Each scene shows the same named points in several views. A view is turned or mirrored, shifted and resized as a whole, has a little noise and may leave points out.
In the rows, 128 means zero.

Scene 1
View 1
zaku: [143 137 125 127 136 135 140 127 147 121 133 118 135 123 118 121 139 141
 121 120]
veg: [139 151 135 138 133 131 143 136 141 129 147 109 131 130 126 112 137 151
 124  99]
fom: [149 126 116 133 132 128 111 138 152 131 120 141 136 113 138 115 142 148
 129 132]
pap: [141 140 129 131 135 136 141 122 141 112 132 117 135 126 122 125 143 143
 121 109]
Dip: [153 112 106 119 139 132 114 127 160 122 105 147 137 107 125 127 147 142
 125 151]
Donag: [137 150 136 135 137 136 150 125 139 117 143 106 133 132 120 120 138 145
 122  97]
Dubap: [143 142 124 125 143 133 154 129 148 127 147 105 133 130 108 117 137 138
 120 112]
vodas: [149 131 114 127 136 127 124 146 155 144 135 130 132 119 125 106 139 145
 126 131]
Vuz: [138 144 132 130 140 137 152 119 142 109 135 110 134 129 114 128 142 141
 121 103]
Supe: [147 133 113 116 147 132 154 135 153 136 148 109 130 125 100 109 134 132
 120 126]
Mefar: [150 118 115 128 135 134 111 125 154 113 104 148 138 110 135 133 147 149
 125 138]
Fel: [137 147 137 138 132 132 141 132 139 125 146 111 132 130 127 114 139 148
 124  97]
gesu: [135 150 141 151 122 128 115 141 136 127 137 128 134 124 153 111 142 162
 132  96]
Bas: [146 133 117 126 136 131 130 140 152 134 135 125 134 121 123 113 141 144
 125 127]
gezu: [138 149 136 135 135 134 148 130 140 123 149 107 132 132 121 117 137 147
 122  97]
Nali: [145 132 120 120 142 137 148 122 148 117 130 120 135 124 110 128 142 135
 119 122]
doto: [144 143 122 123 139 130 154 142 148 144 156 102 129 130 108 103 134 137
 122 115]
View 2
Nali: [102 125 138 136 148 151 147 111 118 145 112 138 126 123 113 131 121 139
 122 122]
doto: [ 91 133 122 112 122 120 196 131 110 151 148 153 143 139  92 161 112 117
 124 150]
Supe: [ 91 131 119 119 137 136 183 125 121 151 148 139 138 143  86 150 118 142
 115 133]
Donag: [ 91 119 142 122 121 127 156 111 104 150 104 159 132 119 131 153 115  95
 133 148]
zaku: [108 136 144 138 137 139 159 118 117 142 115 150 133 125 121 137 114 130
 132 124]
Mefar: [148 157 165 181 160 157 152 125 125 132  97 153 126 123 140 107 109 165
 144  66]
gezu: [ 94 123 144 119 117 118 170 115 106 148 108 163 135 122 133 154 109  91
 134 151]
veg: [101 134 145 127 112 112 184 125 106 142 112 173 143 123 131 157 108  92
 144 144]
Dubap: [ 89 123 131 115 128 132 170 121 113 150 123 148 135 128 108 152 116 115
 125 145]
Vuz: [ 91 118 146 124 131 138 141 110 108 145  99 149 125 116 128 143 117 109
 127 141]
pap: [107 130 145 135 134 136 151 112 112 139 101 154 130 118 131 140 118 113
 136 129]
gesu: [122 148 163 142 109 106 194 130  98 140 101 190 145 118 150 152  98  87
 158 131]
Bas: [122 149 139 144 138 132 184 132 118 143 129 157 136 134 113 138 111 143
 134 108]
Fel: [105 131 148 129 117 116 177 120 102 144 106 170 135 117 135 153 110  92
 141 145]
View 3
Supe: [157 120 113 112  84 142 149 106 100 125 107 152 133 116 131 145 117  91
 178 137]
Vuz: [143 127  99 104  81 156 141 123 126 142 131 121 177 119 124 138 124 133
 162 131]
Fel: [144 118 102 100  94 140 127 107 125 121 118 109 185 109 124 131 117 126
 135 139]
gesu: [135 103 108  95 112 141 110 103 138 100 111  94 203 110 116 120 110 126
  86 162]
Donag: [135 121 101 104  80 159 140 123 131 136 130 121 179 122 120 139 115 133
 149 150]
gezu: [138 118 108 103  80 155 138 123 130 129 119 125 175 122 120 142 113 126
 142 160]
zaku: [151 120 104 106  96 139 139 108 114 126 123 121 171 104 130 134 121 115
 161 120]
fom: [158 115 113 104 128 110 115  76 110  93 105 102 179  82 137 120 124  98
 129 108]
vodas: [161 110 119 106 114 117 124  86 101  98  98 125 154  96 134 131 117  84
 142 130]
Dip: [164 121 107 112 124 108 121  77 101 111 113 101 175  78 143 119 132 102
 152  78]
pap: [146 124 105 104  91 146 133 113 125 130 125 112 184 109 128 133 123 130
 153 122]
Nali: [155 129 104 112  94 137 142 105 111 133 124 123 164 102 135 135 130 115
 176 104]
View 4
vodas: [139 117 123 150 128 113 108 142 128 114 112 143 117 140 157 117 130 150
 107 117]
gesu: [ 97  95 130 157 108 114 109 115 162 100 103 160 118 157 173  91 101 163
 109 149]
doto: [126 129 114 161 120 122 125 157 166 100 118 140 112 117 142 146 121 135
 117 128]
Mefar: [130  88 124 125 140 111 112 116 108 155 134 136 147 152 166  95 117 167
 111 107]
zaku: [118 106 118 148 126 120 125 136 153 127 131 132 133 132 150 125 111 151
 119 121]
Dubap: [114 117 113 156 122 122 133 150 171 116 130 133 128 119 146 143 111 143
 121 126]
Bas: [130 114 120 149 127 116 115 139 135 121 121 140 123 134 155 122 123 149
 112 117]
veg: [101 108 122 161 111 122 127 137 176 101 117 148 118 133 155 125 103 150
 116 140]
Supe: [137 126 111 155 127 123 125 157 153 119 130 126 124 118 138 151 127 138
 120 113]
Nali: [121 108 115 140 129 121 131 136 150 138 142 126 141 126 145 135 112 151
 120 113]
Donag: [ 86  99 115 159 113 129 139 133 192 116 138 137 140 124 146 132  85 153
 129 138]
Dip: [135  99 122 130 138 110 111 125 115 147 129 133 139 146 161 104 124 160
 109 106]
fom: [132 103 126 137 130 110 103 126 117 130 114 144 127 154 167  97 124 159
 107 116]
Vuz: [101 103 112 152 121 122 135 134 173 127 139 131 140 125 145 132  99 151
 124 128]
View 5
gesu: [110  96 174  82 107 114 144 195 107  83 120 195 136 136 131 102  95 133
 150 119]
Dubap: [ 97 134 141 131 113 148 145 165 142  90 110 160 102 134  83 102 138 137
 107 145]
Fel: [101 115 161 111 113 139 148 178 124  84 115 176 123 137  96 102 121 147
 130 138]
veg: [102 118 161 115 111 135 148 184 125  76 115 180 124 137  96 102 121 134
 127 140]
gezu: [ 99 122 156 117 119 143 147 176 130  84 112 169 123 141  86 101 127 149
 123 144]
Dip: [108 135 127  96  92 108 114 139 127 146 131 149  84 112 161 114 108 121
 110 115]
zaku: [100 133 137 114 108 132 133 159 136 114 117 157 103 126 113 106 125 140
 112 133]
pap: [ 93 123 145 107 116 135 137 157 133 115 116 154 114 133 105 109 120 155
 124 138]
vodas: [114 141 140 115  88 109 129 171 133  97 117 173  80 121 140 101 118  96
 106 125]
Supe: [ 98 154 133 141 103 138 137 162 151  90 110 156  84 124  95 100 144 113
  86 149]
Bas: [109 138 139 115  95 123 130 163 135 107 118 168  93 121 130 102 119 112
 108 130]
Vuz: [ 93 123 142 117 123 147 142 157 136 107 117 155 119 138  86 108 132 162
 120 146]
doto: [105 137 149 128 105 136 144 179 141  76 109 177 101 130 102 102 130 118
 109 144]
Donag: [ 95 119 152 116 123 146 145 170 129  96 117 164 124 140  83 104 127 161
 126 144]
Mefar: [103 129 126  83  91 106 111 142 124 159 133 147  90 113 170 115  99 130
 116 105]
fom: [109 129 140  93  89 103 121 164 123 123 126 169  91 115 163 106 102 110
 117 115]

Which points are out of place in each view (at most two, in the order of its rows)? Write - if all are in place.
view 1 | Dip
view 2 | gesu
view 3 | Fel
view 4 | Donag
view 5 | doto

Scene 2
View 1
borir: [103 106 139 110 136 145 112 118 112 129  85 143 136 121 146 112 116 138
 107  88]
kizar: [119 128 160 124 108 101 123 105  92 168 121 142 168 133 128 114  99 152
  96  90]
rozop: [112  95 117 173  98  81 134  96 109 141 145 115 151 121 141 132 135 130
 105 117]
tuzi: [103  91 111 131 117  99 121 125 121 132 115 119 149 124 139 115 117 127
 105 116]
daka: [122 145 200 172  99 111 131  61  80 169 143 151 161 117 140 135 129 156
 105  77]
Dufiv: [110 136 192 169 120 149 122  55  91 139 121 154 129 104 162 136 155 147
 114  70]
Guti: [102 100 130 124 123 120 116 117 115 135 106 131 142 122 143 114 118 136
 108  98]
Vifo: [103 100 134 154 123 120 124  96 114 128 113 127 128 113 154 128 139 129
 112  98]
Pizun: [124 106 122 114  98  61 129 139 103 168 128 122 186 144 106 105  82 148
  85 120]
dol: [123 130 174 136 107 104 125  97  90 168 122 147 167 124 130 118 112 150
  98  88]
puga: [102  87 118 166 121 115 120  97 124 118 121 115 129 112 155 134 149 120
 112 106]
lib: [107 115 144 103 129 124 115 124 108 140  94 142 147 125 133 110 105 145
 103  89]
vofon: [ 92  79 114 220 124 129 123  58 132  86 134 109  94  91 193 155 204 101
 130 106]
View 2
kizar: [167 165 124 147 131 140 139 115  78 141 154 115 127  95 156  96 142 117
 116  75]
lib: [158 168 147 148 151 132 125  92 120 132 156 148 132  90 136 101 140 106
  99 103]
Pizun: [196 184  94 103 106 163 158  61  73 108 167 124 102  72 170 103 153 128
 121  90]
daka: [124 138 121 165 135 135 142 163  69 168 154  68 147 121 165  80 111 115
 146  48]
Guti: [120 152 160 144 154 134 121  95 144 119 168 131 136  99 140  96 102  94
 122 112]
dol: [150 157 123 150 129 137 139 126  76 151 156 101 134 103 155  98 137 118
 126  66]
borir: [131 158 166 171 168 124 112 113 132 142 152 148 148 102 125 100 117  95
 105 106]
vofon: [ 23 108 157 126 149 158 111 112 197  90 200  68 162 119 155  82   5  71
 187 120]
Dufiv: [ 88 128 154 178 161 124 120 166 110 162 158  86 164 128 146  83  91  95
 139  68]
View 3
tuzi: [ 79 135 150 143 154 127 124 106 118 107 132 114 117 127 131 130 141 129
 133 112]
Pizun: [ 77 166 153 162 138 165 135  95 125 128 127 111 112 132 122 148 174 127
 137 122]
vofon: [ 99  74 157  97 193  62 132 103  89  52 117 150 133 157 156 107  85 141
 110 108]
puga: [ 93 114 154 127 166 108 133  99 104  90 121 133 126 145 143 126 126 135
 122 114]
borir: [104 140 128 134 150 122 116 136 123 113 145 121 124 110 153 127 126 143
 131 109]
Dufiv: [137 136 139 118 157 124 154 116  98  94 114 153 137 159 164 132 121 163
 109 130]
kizar: [112 164 140 148 139 155 141 119 118 125 127 126 128 134 146 143 150 151
 125 124]
daka: [143 162 139 131 147 151 161 113 102 112 110 155 138 162 162 144 138 170
 110 139]
Vifo: [104 126 148 127 160 115 132 114 110  98 126 133 126 139 148 127 124 143
 121 115]
dol: [122 164 139 139 142 150 147 115 113 121 122 136 128 143 149 143 145 155
 120 127]
rozop: [ 87 133 161 136 161 128 141  88 106  99 109 132 126 159 132 134 145 134
 121 123]
lib: [105 148 133 141 144 136 124 130 123 118 145 116 122 110 149 132 137 144
 132 115]
View 4
Vifo: [135 162 111 131 138 126 113 134 140 131 116 146 110 146 120 132 142 141
 117 130]
tuzi: [155 159 118 120 139 119 126 121 157 134 131 176  91 114 117 127 154 150
 116 122]
Pizun: [183 127 105 144 129 121 130  99 156 147 162 181  90  69 123 124 144 188
 105  96]
dol: [164 137  81 168 120 143 138  99 118 130 116 121 126 104 122 130 114 195
 100  98]
lib: [163 176 101 126 130 134 144 111 134 124 103 149  94 101 105 125 137 164
 104 111]
borir: [156 187 107 120 137 137 146 120 130 122  94 148  95 116  98 127 138 149
 109 124]
Dufiv: [126 159  88 162 129 146 118 129 110 121  88  95 142 165 130 138 110 161
 117 123]
kizar: [164 142  90 157 126 134 137 105 130 134 125 144 114  98 117 125 124 185
 102 100]
Guti: [144 174 111 124 138 131 129 133 137 125 105 146  99 136 113 130 139 142
 115 130]
puga: [129 156 118 131 140 123 102 144 153 135 127 153 107 160 127 136 147 132
 125 134]
rozop: [139 131 115 147 135 117  98 131 156 145 152 160 111 141 137 139 143 156
 122 121]
vofon: [ 90 166 131 128 148 118  70 173 157 134 114 136 122 228 139 148 150  97
 140 159]
daka: [139 127  80 183 119 144 113 113 113 133 117 103 148 142 140 138 108 183
 111 107]

Which points are out of place in each view (at most two, in the order of its rows)? Write - if all are in place.
view 1 | Guti
view 2 | borir
view 3 | vofon, Dufiv
view 4 | dol
